Points on a hilly landscape, in no order, each with its height.
A climber steps from a point to whichever of its 2 nearest points has the largest rise for the distance, and stops where none of them is higher. Distance is the straight distance between rows; heights are no part of it.
Nisu: 77 93 133 110 100 112 113 100 86 123 102 94 101 95 84 71 90 97 100 114 99 136 114 91 75 83 110 108 102 112 94 110  (h 561)
Ver: 61 92 114 107 109 99 92 112 105 107 95 96 94 103 106 71 85 93 111 109 86 120 129 92 95 89 112 95 102 97 65 94  (h 420)
vipog: 114 79 106 111 66 87 75 83 111 88 90 98 123 85 131 101 97 98 92 109 108 113 103 97 107 109 97 89 61 98 114 101  (h 307)
rup: 87 110 74 99 113 104 119 92 120 81 102 110 83 112 87 102 102 90 103 97 81 72 101 107 123 95 90 94 123 95 83 85  (h 276)
gav: 86 109 131 101 126 92 78 126 72 125 116 87 93 91 99 87 85 107 112 90 99 119 117 100 82 100 109 123 111 84 84 100  (h 333)
Savep: 92 94 124 104 105 117 142 89 78 118 98 88 101 97 70 85 91 104 93 107 105 128 91 102 82 80 93 114 117 124 111 113  (h 482)
Musom: 82 89 124 112 104 105 127 97 90 112 109 90 99 91 91 70 93 88 94 107 87 140 101 101 87 80 108 113 106 119 97 112  (h 545)
sute: 67 98 119 105 88 122 100 103 91 115 88 97 98 100 86 71 112 97 104 123 108 123 108 78 76 100 116 82 91 102 99 108  (h 552)
nivul: 101 102 131 103 110 110 111 107 65 126 116 85 100 96 79 91 89 115 97 92 106 133 96 103 75 89 104 124 111 104 107 114  (h 479)
Suruf: 113 101 104 86 77 120 102 88 93 107 93 86 108 98 94 117 128 103 98 109 119 75 77 87 108 109 97 87 93 120 138 99  (h 611)
meduk: 86 99 98 100 91 74 77 95 105 85 108 93 97 85 120 89 114 71 97 91 99 96 93 101 116 108 100 92 81 95 109 95  (h 470)
senaz: 105 109 109 90 79 118 92 95 96 113 94 88 109 97 99 115 128 103 100 111 123 85 87 82 95 113 104 86 85 109 135 101  (h 585)
marev: 104 91 83 100 110 64 78 96 120 74 94 107 104 93 127 97 79 82 98 87 82 97 111 114 122 102 104 105 97 80 80 89  (h 450)
val: 127 97 102 85 83 126 111 89 94 112 94 93 111 103 87 121 118 113 96 107 121 75 83 96 105 106 93 100 102 123 135 106  (h 635)
Tilug: 96 108 90 82 108 116 104 95 91 95 90 96 84 114 78 107 119 99 108 103 104 60 89 97 120 101 98 85 120 107 99 92  (h 383)
ren: 71 86 84 112 82 102 96 90 117 75 90 112 98 95 93 79 116 84 90 103 99 105 99 78 107 106 101 72 70 103 103 91  (h 312)
Lan: 127 104 101 105 102 90 108 102 89 102 119 96 102 89 106 105 108 101 96 84 98 115 82 114 94 99 102 121 99 110 117 109  (h 445)
sizap: 83 115 108 85 97 107 69 117 104 111 91 96 98 109 106 110 111 94 120 108 118 79 107 80 84 123 110 81 89 80 94 94  (h 87)
pavub: 115 102 108 100 71 104 93 90 104 106 101 96 114 90 113 115 116 100 93 110 114 99 86 93 99 110 98 94 78 110 135 106  (h 548)
sutuv: 142 97 85 110 99 86 106 102 98 98 119 110 107 97 112 114 100 112 96 78 96 112 90 121 102 97 92 121 99 104 108 113  (h 426)
sepu: 111 100 100 93 69 103 78 92 120 95 92 98 120 103 123 132 103 112 98 112 113 81 102 83 104 113 96 78 68 87 112 96  (h 464)
Mavaf: 62 101 105 107 115 96 103 107 106 100 104 98 86 103 96 75 93 87 108 100 81 107 118 101 105 87 105 99 112 100 68 93  (h 398)
Sur: 132 80 85 118 102 87 117 96 108 87 103 120 111 97 116 96 77 110 89 88 82 130 109 120 101 91 96 120 100 104 88 114  (h 336)
kib: 82 87 101 105 73 105 78 95 114 91 86 104 111 95 109 94 114 95 93 108 112 107 101 77 96 108 108 77 66 99 109 97  (h 373)
nen: 93 84 82 115 83 102 120 80 128 72 93 121 108 105 94 95 97 94 86 108 82 101 104 105 116 95 90 94 98 102 94 96  (h 512)
letep: 97 108 119 105 108 106 94 120 82 132 102 103 104 103 84 98 70 128 111 99 102 120 128 95 77 95 91 119 106 81 75 106  (h 297)
nov: 142 90 106 109 99 80 102 99 77 104 125 94 106 82 112 102 115 97 105 72 99 131 74 115 87 98 106 120 96 116 124 112  (h 466)
luzif: 81 106 97 87 95 117 75 116 109 103 78 104 92 121 97 109 110 104 119 117 112 84 109 75 86 122 108 65 88 78 85 91  (h 71)
Tuvi: 68 90 93 103 92 121 100 102 108 91 76 114 87 112 88 82 112 101 99 120 101 109 113 69 89 105 111 63 79 98 86 94  (h 377)
Moz: 98 93 100 101 100 125 145 83 97 101 90 105 96 108 68 91 103 104 95 115 95 97 97 104 107 85 89 93 122 128 107 105  (h 215)
fige: 75 75 103 119 87 102 114 92 108 90 92 103 107 89 104 63 100 81 90 109 86 135 113 92 101 89 110 97 93 115 97 109  (h 540)
nupe: 66 103 83 93 103 101 91 103 110 85 91 105 83 106 93 92 122 83 101 98 101 85 99 79 108 111 105 68 86 91 94 86  (h 320)
nimu: 112 111 102 82 109 123 104 104 77 121 93 96 95 109 70 111 94 127 107 98 112 75 93 104 99 93 90 109 125 104 99 102  (h 232)
Vulo: 126 94 82 98 101 123 131 92 102 104 97 112 104 111 82 113 89 126 89 103 104 86 101 114 103 93 85 112 120 117 105 112  (h 340)
tok: 113 112 116 92 98 85 77 113 90 110 115 84 100 89 121 110 112 92 105 92 113 98 90 96 94 110 112 112 89 98 120 103  (h 382)
vamo: 71 110 88 93 104 95 89 102 108 88 98 98 86 103 98 99 122 81 103 95 107 77 92 88 109 111 105 76 96 95 100 88  (h 301)
Rifi: 104 81 94 100 74 86 74 82 129 75 85 102 122 98 119 112 92 100 87 106 100 95 108 95 113 106 97 82 68 84 91 93  (h 536)
Buge: 69 122 115 87 116 111 90 116 80 117 95 90 83 106 78 97 101 102 120 107 106 89 99 95 90 103 100 89 122 91 87 91  (h 129)
Numi: 95 122 101 86 124 103 82 129 90 127 101 101 94 112 82 117 70 121 124 97 104 87 113 100 83 109 88 106 117 68 69 92  (h 252)
rofo: 85 99 112 96 107 86 65 118 96 104 101 92 102 89 128 87 98 84 109 100 103 104 118 93 93 112 124 103 93 87 96 97  (h 387)
nenem: 124 89 87 112 116 84 110 108 98 95 114 110 101 98 115 88 82 110 94 80 83 128 113 121 105 86 100 125 109 103 83 109  (h 325)
soli: 124 85 98 110 65 90 90 75 117 81 103 103 115 91 123 121 98 103 89 109 104 94 92 109 116 106 78 85 68 99 117 99  (h 291)
Geniz: 135 78 86 116 88 87 114 88 119 81 98 123 114 93 116 103 78 108 86 95 85 119 104 118 105 95 92 116 95 105 97 112  (h 350)
fezot: 103 117 102 93 104 78 94 102 94 93 119 86 93 88 111 109 116 80 99 80 100 89 75 112 111 106 100 110 103 107 116 94  (h 279)
lafis: 121 94 89 92 116 63 72 106 116 87 93 102 115 98 138 112 76 95 101 86 90 96 114 107 111 106 108 106 91 74 79 94  (h 468)
Butu: 137 80 96 106 85 78 85 90 118 82 85 111 123 92 131 111 80 110 92 99 94 116 109 110 106 99 102 105 78 92 95 101  (h 390)
Sanat: 119 103 112 101 92 77 77 106 91 102 115 89 104 81 127 101 111 88 104 91 104 109 91 103 100 104 109 110 86 104 121 103  (h 405)
rugu: 75 121 118 87 118 101 80 119 84 115 106 88 88 102 94 103 104 93 118 98 111 85 100 96 86 113 109 99 113 86 92 93  (h 113)
Nusol: 91 93 109 112 112 96 106 109 97 105 109 98 97 95 107 75 85 98 99 100 82 124 117 105 96 85 107 118 109 106 82 103  (h 487)
gen: 93 107 114 101 98 105 98 103 92 108 107 94 101 93 100 93 108 95 96 106 103 107 94 98 89 103 113 111 100 107 110 105  (h 188)
Supu: 100 111 95 91 88 78 77 93 114 90 115 90 99 93 127 123 108 83 102 89 111 72 90 102 123 115 88 81 80 86 113 92  (h 503)
mese: 109 98 79 88 102 121 114 87 107 89 92 107 93 115 79 111 111 102 103 107 98 60 93 99 121 98 90 88 119 109 102 90  (h 363)
mupek: 139 97 92 85 90 124 113 93 97 112 96 103 109 108 85 127 103 124 94 102 119 71 91 105 104 99 86 109 110 116 123 110  (h 614)
Tezo: 64 111 109 92 104 112 82 118 94 107 90 94 88 105 92 86 119 93 115 109 111 95 100 79 85 112 113 77 96 93 93 97  (h 488)
por: 100 80 106 112 61 95 79 84 111 90 91 99 118 85 121 95 108 95 88 113 113 112 98 88 103 109 100 80 57 101 120 103  (h 334)
fima: 89 103 132 106 110 105 84 122 74 134 110 93 99 93 88 88 81 118 113 102 101 129 128 92 73 99 105 122 105 86 83 105  (h 313)
Vuker: 102 105 106 101 134 77 98 116 77 105 128 88 87 93 107 88 95 96 103 70 90 116 95 119 98 92 108 126 118 97 90 102  (h 469)
dagev: 92 81 86 106 86 131 126 85 105 88 73 118 97 118 76 92 108 106 92 128 102 101 107 80 101 97 98 66 96 112 108 103  (h 566)
vili: 98 90 109 111 124 89 102 113 87 115 114 96 95 99 106 76 75 106 100 92 82 137 128 111 96 80 104 125 111 100 73 103  (h 476)
piz: 93 98 93 104 99 110 109 96 118 95 90 116 103 112 96 104 88 111 96 116 92 95 112 97 98 97 102 99 105 97 82 99  (h 391)
dezoz: 85 90 102 109 104 93 97 105 107 93 99 102 101 93 114 76 92 91 98 104 84 117 116 101 100 91 112 109 101 101 88 101  (h 502)
zatul: 83 90 93 111 86 118 118 88 113 89 87 115 104 108 89 89 107 101 90 119 98 105 104 86 100 97 103 82 95 109 101 104  (h 602)
divul: 123 104 94 102 119 68 89 109 95 94 125 100 95 89 121 100 99 91 106 72 93 106 93 118 109 100 103 121 105 98 102 100  (h 504)
pevo: 110 115 98 89 96 94 102 93 97 98 110 84 96 95 104 123 123 91 98 87 107 76 72 108 118 109 92 103 103 113 126 93  (h 296)
ragoz: 98 116 108 92 106 108 105 103 87 113 103 89 97 97 90 103 112 104 99 101 110 91 85 104 93 103 107 111 111 107 113 100  (h 200)
nago: 83 119 90 78 117 102 82 110 103 103 98 98 87 114 98 119 108 88 115 98 111 61 96 94 104 117 102 81 111 86 92 88  (h 438)
bufe: 98 117 89 89 120 115 109 105 95 109 96 102 86 114 73 108 85 118 110 103 93 75 108 108 108 88 86 101 129 98 77 92  (h 249)
dev: 102 91 112 108 95 109 137 85 88 100 102 90 106 86 88 93 110 84 88 100 98 123 73 107 89 94 100 117 105 129 126 113  (h 567)
bigi: 117 115 96 88 96 74 85 95 108 91 122 89 97 93 125 131 107 86 105 83 105 74 83 110 124 112 83 96 91 93 117 95  (h 534)
mudol: 91 112 99 86 90 85 72 101 110 97 107 90 100 97 123 121 114 85 105 94 116 73 92 89 113 117 97 78 82 88 114 93  (h 475)
saza: 102 85 93 108 76 121 125 79 106 90 85 108 111 101 80 99 117 95 87 118 108 98 90 90 104 101 94 83 94 121 132 106  (h 242)
Lalub: 137 112 104 92 82 100 88 99 101 115 110 94 112 97 120 134 107 117 98 99 118 91 93 98 100 110 94 107 84 100 128 105  (h 494)
lole: 88 90 104 109 91 112 139 80 92 93 96 89 102 86 79 89 118 77 89 103 95 120 71 101 98 95 100 105 105 130 124 108  (h 593)
kunud: 119 105 97 88 72 113 85 94 114 105 94 99 113 106 115 132 108 113 101 113 117 75 100 85 103 113 94 84 79 95 121 95  (h 459)
Zesed: 109 111 91 89 112 120 109 105 93 114 95 105 95 111 77 112 88 125 106 104 105 79 102 105 100 92 88 107 123 101 89 98  (h 240)
sado: 123 103 89 90 123 61 70 111 104 98 110 102 106 98 138 113 79 92 108 75 97 92 108 108 113 109 105 111 95 74 88 94  (h 501)
mes: 93 106 105 92 80 93 69 104 108 101 102 90 107 95 123 114 115 91 101 101 115 85 98 84 103 116 104 81 74 88 112 96  (h 444)
dup: 141 86 95 104 81 90 95 92 121 90 95 115 122 99 119 121 86 115 87 102 102 106 104 107 100 101 95 108 80 97 106 106  (h 379)
nugu: 69 111 114 102 114 103 104 110 94 112 105 95 87 102 89 83 95 96 107 104 91 107 110 99 94 91 104 104 114 101 78 96  (h 378)
Nizat: 91 91 99 109 93 88 86 100 108 88 98 102 106 87 119 83 99 86 98 100 91 113 106 98 106 99 112 104 92 101 99 100  (h 509)
Pozen: 104 105 93 95 89 103 111 87 103 91 101 94 100 96 93 113 122 90 93 94 101 79 73 105 118 105 89 98 105 117 126 93  (h 310)
badeg: 128 102 85 101 105 113 125 99 95 109 109 105 104 105 87 113 93 122 89 92 105 94 96 119 101 93 86 119 117 113 104 111  (h 347)
fif: 91 99 90 97 114 91 95 110 125 91 93 110 105 111 110 100 74 105 103 103 81 92 117 103 104 96 107 104 105 79 61 92  (h 419)
kem: 140 75 91 114 102 71 84 93 98 92 101 109 113 74 132 87 88 100 108 83 91 139 109 119 103 95 106 110 93 104 109 98  (h 533)
keb: 64 95 86 101 96 103 94 101 114 82 85 111 88 104 97 85 117 90 99 106 99 98 105 75 99 106 109 68 79 96 89 89  (h 345)
Vefa: 111 126 104 83 126 85 78 123 85 118 121 88 94 102 109 121 96 100 109 82 114 79 96 108 95 116 104 115 108 81 97 98  (h 404)
nepa: 82 114 100 94 124 75 92 112 100 90 118 97 84 95 111 95 100 70 104 82 90 87 98 110 112 105 108 108 113 93 89 93  (h 243)
lokid: 102 102 94 101 88 105 114 88 107 93 100 102 101 97 91 106 116 94 92 105 100 89 85 104 108 101 95 101 103 116 119 100  (h 322)
mibo: 81 99 79 106 89 93 100 85 121 71 100 108 95 101 96 100 115 80 92 94 92 83 93 100 123 104 88 83 90 96 104 85  (h 542)
Kiko: 80 113 115 101 122 97 107 111 85 109 115 89 89 96 92 87 98 100 105 94 91 107 96 110 95 90 105 117 117 104 89 98  (h 360)
bodi: 103 104 111 99 92 70 74 98 95 94 117 84 101 78 128 96 116 71 104 87 103 104 82 102 110 109 105 97 84 102 122 100  (h 432)
nake: 115 118 109 85 110 116 100 110 66 126 103 84 98 102 77 113 99 129 100 88 120 90 89 107 88 102 98 121 119 101 110 104  (h 220)
Bofam: 84 101 106 96 96 133 114 96 85 108 77 99 88 112 70 90 109 106 106 125 106 95 102 85 95 96 100 75 110 111 97 102  (h 510)
rupa: 85 81 85 110 74 112 103 78 116 78 83 115 104 103 87 94 117 97 86 113 108 101 98 75 103 104 96 64 64 104 116 93  (h 281)
pom: 88 96 81 90 100 133 102 101 93 92 70 105 73 122 74 101 117 104 107 122 103 80 103 77 106 105 99 57 97 100 92 92  (h 46)
teki: 116 124 110 90 121 92 81 119 74 121 119 86 98 101 104 120 106 110 104 80 117 88 91 107 89 110 104 120 107 86 107 102  (h 423)
boses: 135 84 86 109 113 63 82 99 99 88 109 109 107 84 133 93 88 99 110 74 86 125 109 120 108 96 104 115 99 96 98 93  (h 562)
luzes: 69 101 132 107 94 121 110 105 83 126 92 95 99 98 79 75 97 101 106 122 105 129 115 83 73 90 107 94 99 105 95 108  (h 580)
netet: 80 94 100 109 94 108 134 83 95 87 101 91 98 91 78 84 122 77 90 101 89 112 76 100 108 96 99 98 108 122 114 98  (h 568)
zun: 106 96 89 106 91 112 122 91 121 96 93 118 107 111 95 106 87 113 91 116 94 97 107 104 101 94 98 103 104 104 96 104  (h 380)
Todi: 119 99 80 109 116 84 114 107 106 90 118 109 97 102 108 99 83 107 95 79 80 111 107 122 111 90 93 125 112 94 78 106  (h 317)
Lapi: 79 90 119 112 97 112 121 97 107 115 89 111 100 110 90 77 78 108 101 121 91 125 129 93 84 80 99 97 105 108 77 109  (h 449)
Popi: 132 108 82 87 100 111 107 99 103 108 103 103 105 110 94 129 102 120 97 98 110 68 93 107 108 102 88 111 111 107 111 99  (h 598)
Sagov: 85 98 106 99 73 95 71 99 109 98 96 90 108 92 119 102 122 91 99 103 118 96 97 75 101 116 104 76 62 93 116 97  (h 411)
dom: 124 109 101 85 83 115 90 99 104 114 98 96 112 105 108 129 108 117 101 112 118 78 102 90 92 113 96 100 90 98 121 100  (h 474)
vure: 97 101 94 102 122 85 93 113 110 98 103 104 99 102 115 94 73 102 103 94 84 102 120 107 102 96 107 118 106 85 67 96  (h 435)
nonis: 112 114 87 99 116 100 115 106 98 103 114 101 96 105 93 111 95 113 96 89 96 90 95 119 103 97 91 121 118 101 94 103  (h 357)
Nadil: 141 70 96 119 95 79 99 93 91 94 104 111 112 75 122 85 93 98 102 85 91 142 100 115 92 92 104 115 91 114 116 112  (h 508)
zam: 97 84 85 113 91 94 112 82 132 71 90 119 107 102 105 94 85 97 85 106 77 102 109 109 115 93 95 102 100 97 82 93  (h 485)
Tudi: 79 120 114 84 111 100 69 123 94 115 100 94 94 106 105 109 105 89 121 102 114 79 105 90 85 122 113 92 101 77 92 92  (h 100)
fefeg: 112 80 85 109 92 81 98 86 131 67 84 117 116 97 115 98 74 99 84 99 76 108 113 114 114 93 99 102 94 90 77 94  (h 457)
Varu: 112 90 120 105 91 106 124 93 81 108 105 89 110 84 93 94 109 89 90 105 106 132 78 100 78 98 110 120 97 124 132 121  (h 538)
mobu: 93 83 92 112 70 112 107 80 112 87 89 107 112 97 93 98 121 95 87 114 110 102 90 85 106 105 94 75 73 112 126 103  (h 260)
von: 98 110 80 92 118 111 122 94 109 94 97 105 85 115 77 106 94 105 103 101 83 71 102 112 121 88 87 99 131 102 81 89  (h 262)
misa: 66 119 120 89 121 109 113 98 69 112 95 76 75 107 71 89 103 94 113 93 98 95 78 102 101 88 102 102 132 111 95 85  (h 166)
Dol: 133 95 84 99 120 58 78 108 101 90 116 106 101 91 135 103 88 93 110 71 92 104 103 117 114 100 103 116 99 87 95 96  (h 532)
Zavu: 104 126 95 85 124 88 91 114 96 107 116 95 92 104 105 118 101 94 105 86 107 73 92 112 102 108 101 112 113 91 97 96  (h 384)
seb: 88 111 103 96 118 67 89 108 95 90 119 90 86 90 115 93 110 69 103 79 95 93 87 110 111 106 111 111 110 98 104 93  (h 258)
dosam: 85 103 87 89 99 121 89 104 102 96 76 104 84 119 88 107 117 102 110 116 108 78 101 79 100 111 103 65 96 90 93 91  (h 57)
toz: 70 99 109 102 95 122 101 107 104 109 77 109 84 118 84 84 98 108 113 126 96 113 122 78 82 95 102 69 98 90 69 96  (h 434)
Vofem: 99 103 87 98 105 101 102 99 123 90 92 113 107 114 102 110 83 110 100 111 87 85 110 100 103 98 101 101 105 84 74 94  (h 403)
zod: 126 108 99 99 78 93 90 92 109 99 112 96 108 89 120 127 110 103 96 99 108 90 87 104 111 109 90 99 80 104 125 101  (h 516)
bosul: 66 116 98 92 122 84 93 111 104 94 111 98 82 103 106 91 102 72 109 89 91 83 102 105 109 102 109 96 115 90 82 92  (h 228)
tena: 117 104 96 101 135 69 93 115 82 96 129 96 92 93 117 92 98 95 105 65 90 113 96 120 105 97 108 124 115 94 92 101  (h 483)
Pabe: 81 93 103 105 87 125 102 99 111 99 74 114 101 116 90 92 100 113 104 128 102 106 117 77 84 102 109 74 90 92 84 100  (h 407)
miror: 78 111 114 96 117 109 131 93 77 108 101 78 83 105 72 90 100 99 103 87 91 102 79 110 103 83 96 113 132 121 96 91  (h 185)
bome: 111 88 105 109 87 120 131 93 106 106 95 113 112 100 89 94 94 111 86 119 106 112 104 98 85 94 96 107 104 116 118 121  (h 351)
beg: 78 118 129 95 124 101 104 111 69 122 111 79 86 97 77 93 93 107 103 87 99 112 89 106 83 88 103 119 123 100 94 95  (h 338)
Kegu: 87 91 76 118 81 102 115 76 123 65 98 113 99 97 85 89 118 77 85 96 86 91 89 103 124 99 80 81 89 101 109 82  (h 584)
Gofon: 110 115 113 88 101 114 103 102 79 120 100 82 100 98 87 110 112 112 100 96 119 89 81 103 87 106 105 115 109 111 123 102  (h 209)
bizo: 86 92 86 104 102 75 84 96 124 73 91 105 102 96 119 92 89 79 96 90 83 91 113 105 120 102 103 96 95 82 79 88  (h 484)
Kezi: 102 86 94 105 89 121 141 78 101 90 88 105 105 100 73 96 113 93 89 111 97 97 86 102 105 93 90 94 113 132 125 106  (h 226)
vinu: 104 109 105 103 113 108 102 116 83 125 111 101 99 107 82 105 77 127 102 93 101 110 117 108 89 88 90 121 116 88 78 109  (h 284)
tused: 94 108 104 98 111 112 128 93 87 101 102 89 90 101 77 97 106 100 98 95 94 91 82 112 105 92 97 112 125 119 103 97  (h 198)
bukub: 118 103 111 99 87 102 111 89 86 104 108 84 105 85 100 110 121 91 94 96 108 107 68 107 93 104 103 113 95 123 137 107  (h 150)
bas: 67 92 120 112 103 105 106 104 105 114 90 104 94 110 93 71 80 102 110 118 87 122 132 91 87 83 103 94 103 103 64 97  (h 436)
fafo: 96 84 78 119 80 109 129 76 125 69 93 119 101 105 83 97 105 90 85 107 83 93 97 107 119 96 81 90 102 107 107 92  (h 539)
bizok: 92 93 124 108 103 118 141 89 92 120 98 100 102 101 72 83 83 107 94 116 101 130 108 98 82 75 86 108 113 121 105 118  (h 473)
gagol: 70 104 107 99 107 91 76 117 100 99 100 93 97 95 114 83 104 79 107 100 101 98 110 89 94 108 119 95 98 90 90 97  (h 409)
Das: 81 100 79 90 107 123 108 97 93 81 81 102 69 120 72 95 124 94 106 108 96 76 98 79 117 103 98 60 105 102 94 88  (h 35)
vin: 95 85 109 107 86 131 128 90 109 105 73 118 106 116 83 92 87 118 96 137 105 113 123 83 82 93 96 82 100 106 99 114  (h 374)
dof: 110 89 84 111 71 93 100 73 125 72 99 108 109 95 107 114 102 94 89 104 95 88 91 110 120 105 78 88 80 99 111 92  (h 316)
mopa: 117 91 87 110 90 101 122 89 119 88 101 119 108 102 102 105 86 109 85 104 90 105 101 112 105 95 93 111 99 108 100 108  (h 369)
dufe: 88 86 97 109 88 84 75 97 115 81 86 102 109 90 124 85 100 88 93 102 96 109 111 94 108 105 111 94 83 92 96 96  (h 541)
vepur: 76 107 118 95 95 131 104 103 77 119 71 95 82 113 64 88 106 109 117 124 105 107 110 80 86 94 96 72 112 102 90 100  (h 481)
Nota: 129 88 77 95 92 125 126 84 112 93 90 116 104 117 80 119 94 119 93 112 102 72 100 103 114 95 83 100 114 113 109 101  (h 344)
tizu: 108 107 121 105 119 100 97 117 66 122 123 86 98 94 95 91 96 116 99 83 102 127 99 109 80 94 109 130 109 97 101 113  (h 462)
tas: 81 84 103 112 81 110 112 92 111 93 89 110 110 97 97 79 103 93 91 117 97 118 105 86 96 95 109 90 88 110 106 109  (h 572)
gad: 83 106 89 89 107 91 81 108 123 89 92 108 99 112 112 110 91 93 108 103 97 75 108 92 102 112 105 85 95 76 78 91  (h 496)
Rasev: 105 119 91 92 130 97 86 128 92 123 110 99 99 113 94 119 72 123 114 88 103 84 110 111 90 106 90 117 113 65 70 100  (h 264)
nof: 138 80 104 114 100 86 102 100 84 103 116 102 109 80 113 87 101 99 101 84 94 142 91 113 87 93 109 121 96 116 119 118  (h 486)
Fiso: 89 99 117 108 99 117 125 99 97 120 93 108 99 106 81 85 82 115 98 120 99 120 117 97 86 81 95 102 112 110 91 109  (h 460)
delib: 101 105 123 99 126 85 71 125 74 118 119 88 96 90 111 90 93 101 109 88 102 115 112 100 84 104 117 123 106 84 92 102  (h 349)
Kula: 108 116 90 97 125 102 100 121 84 121 111 101 98 111 87 113 76 130 103 86 102 96 109 114 97 92 86 120 120 82 75 106  (h 275)
dok: 86 120 92 80 119 103 94 106 94 101 98 94 81 113 87 111 110 92 113 96 106 59 90 99 110 107 100 88 120 96 94 88  (h 410)
bave: 107 102 115 99 119 83 68 120 83 111 113 91 101 88 124 88 95 94 109 91 102 113 114 100 91 108 120 117 98 90 99 102  (h 364)
roteg: 120 94 78 92 92 116 116 83 116 87 92 111 104 112 88 122 105 109 97 111 99 67 95 101 118 98 87 92 110 107 112 93  (h 352)
fuf: 93 87 95 103 84 81 71 92 122 79 88 99 113 94 126 99 96 90 95 100 99 96 106 95 111 105 103 86 73 85 93 92  (h 586)
Kenuz: 81 98 89 106 85 83 85 89 114 79 104 98 98 92 108 94 118 76 93 93 98 88 91 99 120 108 92 83 81 94 107 91  (h 505)
Buz: 123 96 105 101 119 69 64 115 86 104 113 92 103 85 136 95 97 94 113 80 103 119 109 103 100 107 116 116 96 90 107 98  (h 346)
motaz: 115 100 120 99 95 113 118 98 79 118 104 89 110 91 89 99 106 105 90 101 114 121 82 102 76 99 108 120 101 117 128 116  (h 520)
Posid: 94 87 99 97 90 140 119 91 85 101 70 107 84 120 67 88 114 107 100 129 107 95 101 76 100 94 99 62 102 114 106 105  (h 535)
vup: 87 105 115 99 88 104 94 99 90 108 101 82 105 88 101 94 125 85 98 104 113 108 81 87 89 105 116 99 88 111 126 103  (h 174)
gasip: 107 88 109 111 88 124 134 90 109 107 87 116 114 109 89 91 81 118 86 127 107 116 117 94 80 91 93 101 101 111 108 120  (h 361)
kekop: 127 119 88 88 105 76 94 101 104 95 124 93 95 94 119 130 106 94 102 77 104 76 81 116 119 107 85 109 98 97 115 96  (h 557)
vodo: 84 114 108 92 119 103 84 124 99 119 94 103 99 112 92 106 70 114 122 107 97 93 119 96 83 109 97 101 109 71 62 93  (h 239)
niza: 100 103 114 98 80 108 106 91 87 107 100 79 111 87 97 105 128 87 93 104 114 107 70 91 94 108 108 98 85 120 139 103  (h 163)
Pivi: 83 113 85 86 108 102 83 106 116 95 92 103 93 118 103 118 104 96 113 106 104 65 102 90 103 115 104 76 97 79 87 88  (h 465)
tobop: 128 82 106 110 65 86 80 76 113 84 100 99 119 84 133 112 93 102 93 107 106 107 97 108 111 107 86 88 62 98 114 102  (h 285)
Peb: 91 109 85 104 112 90 113 98 118 81 108 108 92 101 99 95 100 85 98 90 80 86 98 113 120 96 94 109 116 97 86 90  (h 292)
zos: 112 97 102 104 89 112 122 96 101 105 98 105 107 96 91 100 104 103 89 109 105 106 92 103 93 97 99 110 102 119 120 114  (h 339)
gosu: 93 97 109 103 87 129 110 98 103 111 76 115 102 114 84 95 93 117 106 132 108 106 118 83 81 100 102 85 101 99 91 105  (h 389)
seva: 93 104 96 95 106 120 132 88 94 100 93 100 91 106 73 95 106 103 98 106 95 90 89 104 108 88 95 101 125 121 102 97  (h 207)
ziv: 75 95 85 96 99 88 82 98 126 77 90 109 97 105 112 98 98 87 99 99 94 85 106 91 110 108 105 84 89 81 77 91  (h 537)
sev: 70 110 116 97 98 115 92 108 89 114 90 92 93 99 91 85 115 96 110 113 110 104 102 82 83 103 113 88 100 99 97 100  (h 518)
fum: 94 103 106 105 131 85 95 121 86 114 120 97 92 100 104 88 77 107 106 84 84 119 121 115 98 85 100 124 116 90 67 98  (h 463)
Peti: 95 99 94 105 131 79 95 116 101 100 109 103 94 102 118 86 73 98 105 87 79 114 122 116 109 88 105 121 115 88 67 93  (h 448)
Gutof: 107 122 89 93 127 93 103 113 94 106 119 97 91 106 94 112 95 109 99 80 99 83 93 119 104 99 94 120 122 94 88 100  (h 367)
rolur: 83 81 109 115 96 102 119 94 104 98 101 101 103 87 100 66 95 84 92 111 86 136 107 100 96 87 108 111 101 117 98 111  (h 529)
temip: 156 88 89 110 84 95 111 96 107 100 105 115 121 102 117 121 88 124 85 93 107 113 99 110 91 100 89 115 86 101 115 121  (h 400)
bepi: 103 107 82 105 120 81 114 103 114 84 118 107 90 99 104 98 90 87 96 83 77 96 99 121 118 94 91 122 119 95 80 97  (h 305)
baz: 148 90 86 110 93 97 117 101 104 102 111 115 113 104 109 115 91 119 88 89 101 115 99 119 93 97 88 121 97 103 108 120  (h 413)
tili: 60 104 103 92 107 91 74 115 102 99 96 96 87 99 109 85 114 77 111 98 107 90 104 80 91 116 117 76 90 87 90 94  (h 443)
Zuvol: 130 115 83 93 102 91 99 101 106 101 115 98 101 101 110 130 103 108 96 89 105 78 87 112 110 104 88 114 101 99 111 98  (h 579)
bog: 95 102 127 99 101 118 124 95 73 122 100 83 101 94 75 90 97 107 95 106 110 124 89 100 77 89 105 116 113 117 115 112  (h 498)
Mebag: 153 104 99 100 102 82 86 112 85 113 128 98 112 99 126 118 107 120 106 73 113 113 93 108 93 105 104 119 90 89 114 112  (h 397)
zolo: 62 122 118 86 121 108 102 107 76 109 93 83 75 107 75 91 109 94 117 95 101 88 87 96 98 95 103 88 128 102 91 88  (h 148)
puza: 150 99 84 107 108 81 96 113 86 106 127 104 113 106 117 114 102 121 102 70 104 113 94 121 97 98 97 120 102 88 103 116  (h 412)
Duze: 116 114 109 99 117 93 93 118 78 116 120 90 96 96 103 104 101 114 99 83 106 106 93 112 88 103 107 126 105 93 103 107  (h 442)
salen: 123 79 90 105 98 71 82 93 119 76 79 108 120 89 130 100 75 102 91 93 85 115 118 112 113 98 104 103 88 87 84 90  (h 421)
kotu: 108 94 80 103 79 107 105 81 125 81 89 113 109 109 98 119 105 105 91 113 98 80 95 97 113 102 91 85 90 101 110 92  (h 337)
Vil: 63 103 117 101 98 122 108 105 88 117 81 100 78 113 71 78 102 101 116 123 98 118 116 81 85 87 98 70 104 100 79 97  (h 458)
lalu: 115 88 101 96 69 93 75 86 125 85 87 101 125 98 125 127 93 111 92 112 108 89 104 89 105 110 95 78 64 83 103 96  (h 492)

Where does a climber stop that starts at each point below?
por | val
Rasev | bave
toz | zatul
Lalub | val
rofo | luzes
Lan | boses
bigi | val
dof | ziv
niza | fuf
Nota | ziv
Peb | fuf

Call two points neighbours if one is among the 2 nearest of the other. Go from one point of each pair to the other, from neighbour to neighbour, staying as high as possible. Name the lowest point that can't be avoided.
zatul, luzes | rolur
boses, ziv | marev
Kegu, sutuv | dup
val, fuf | kunud
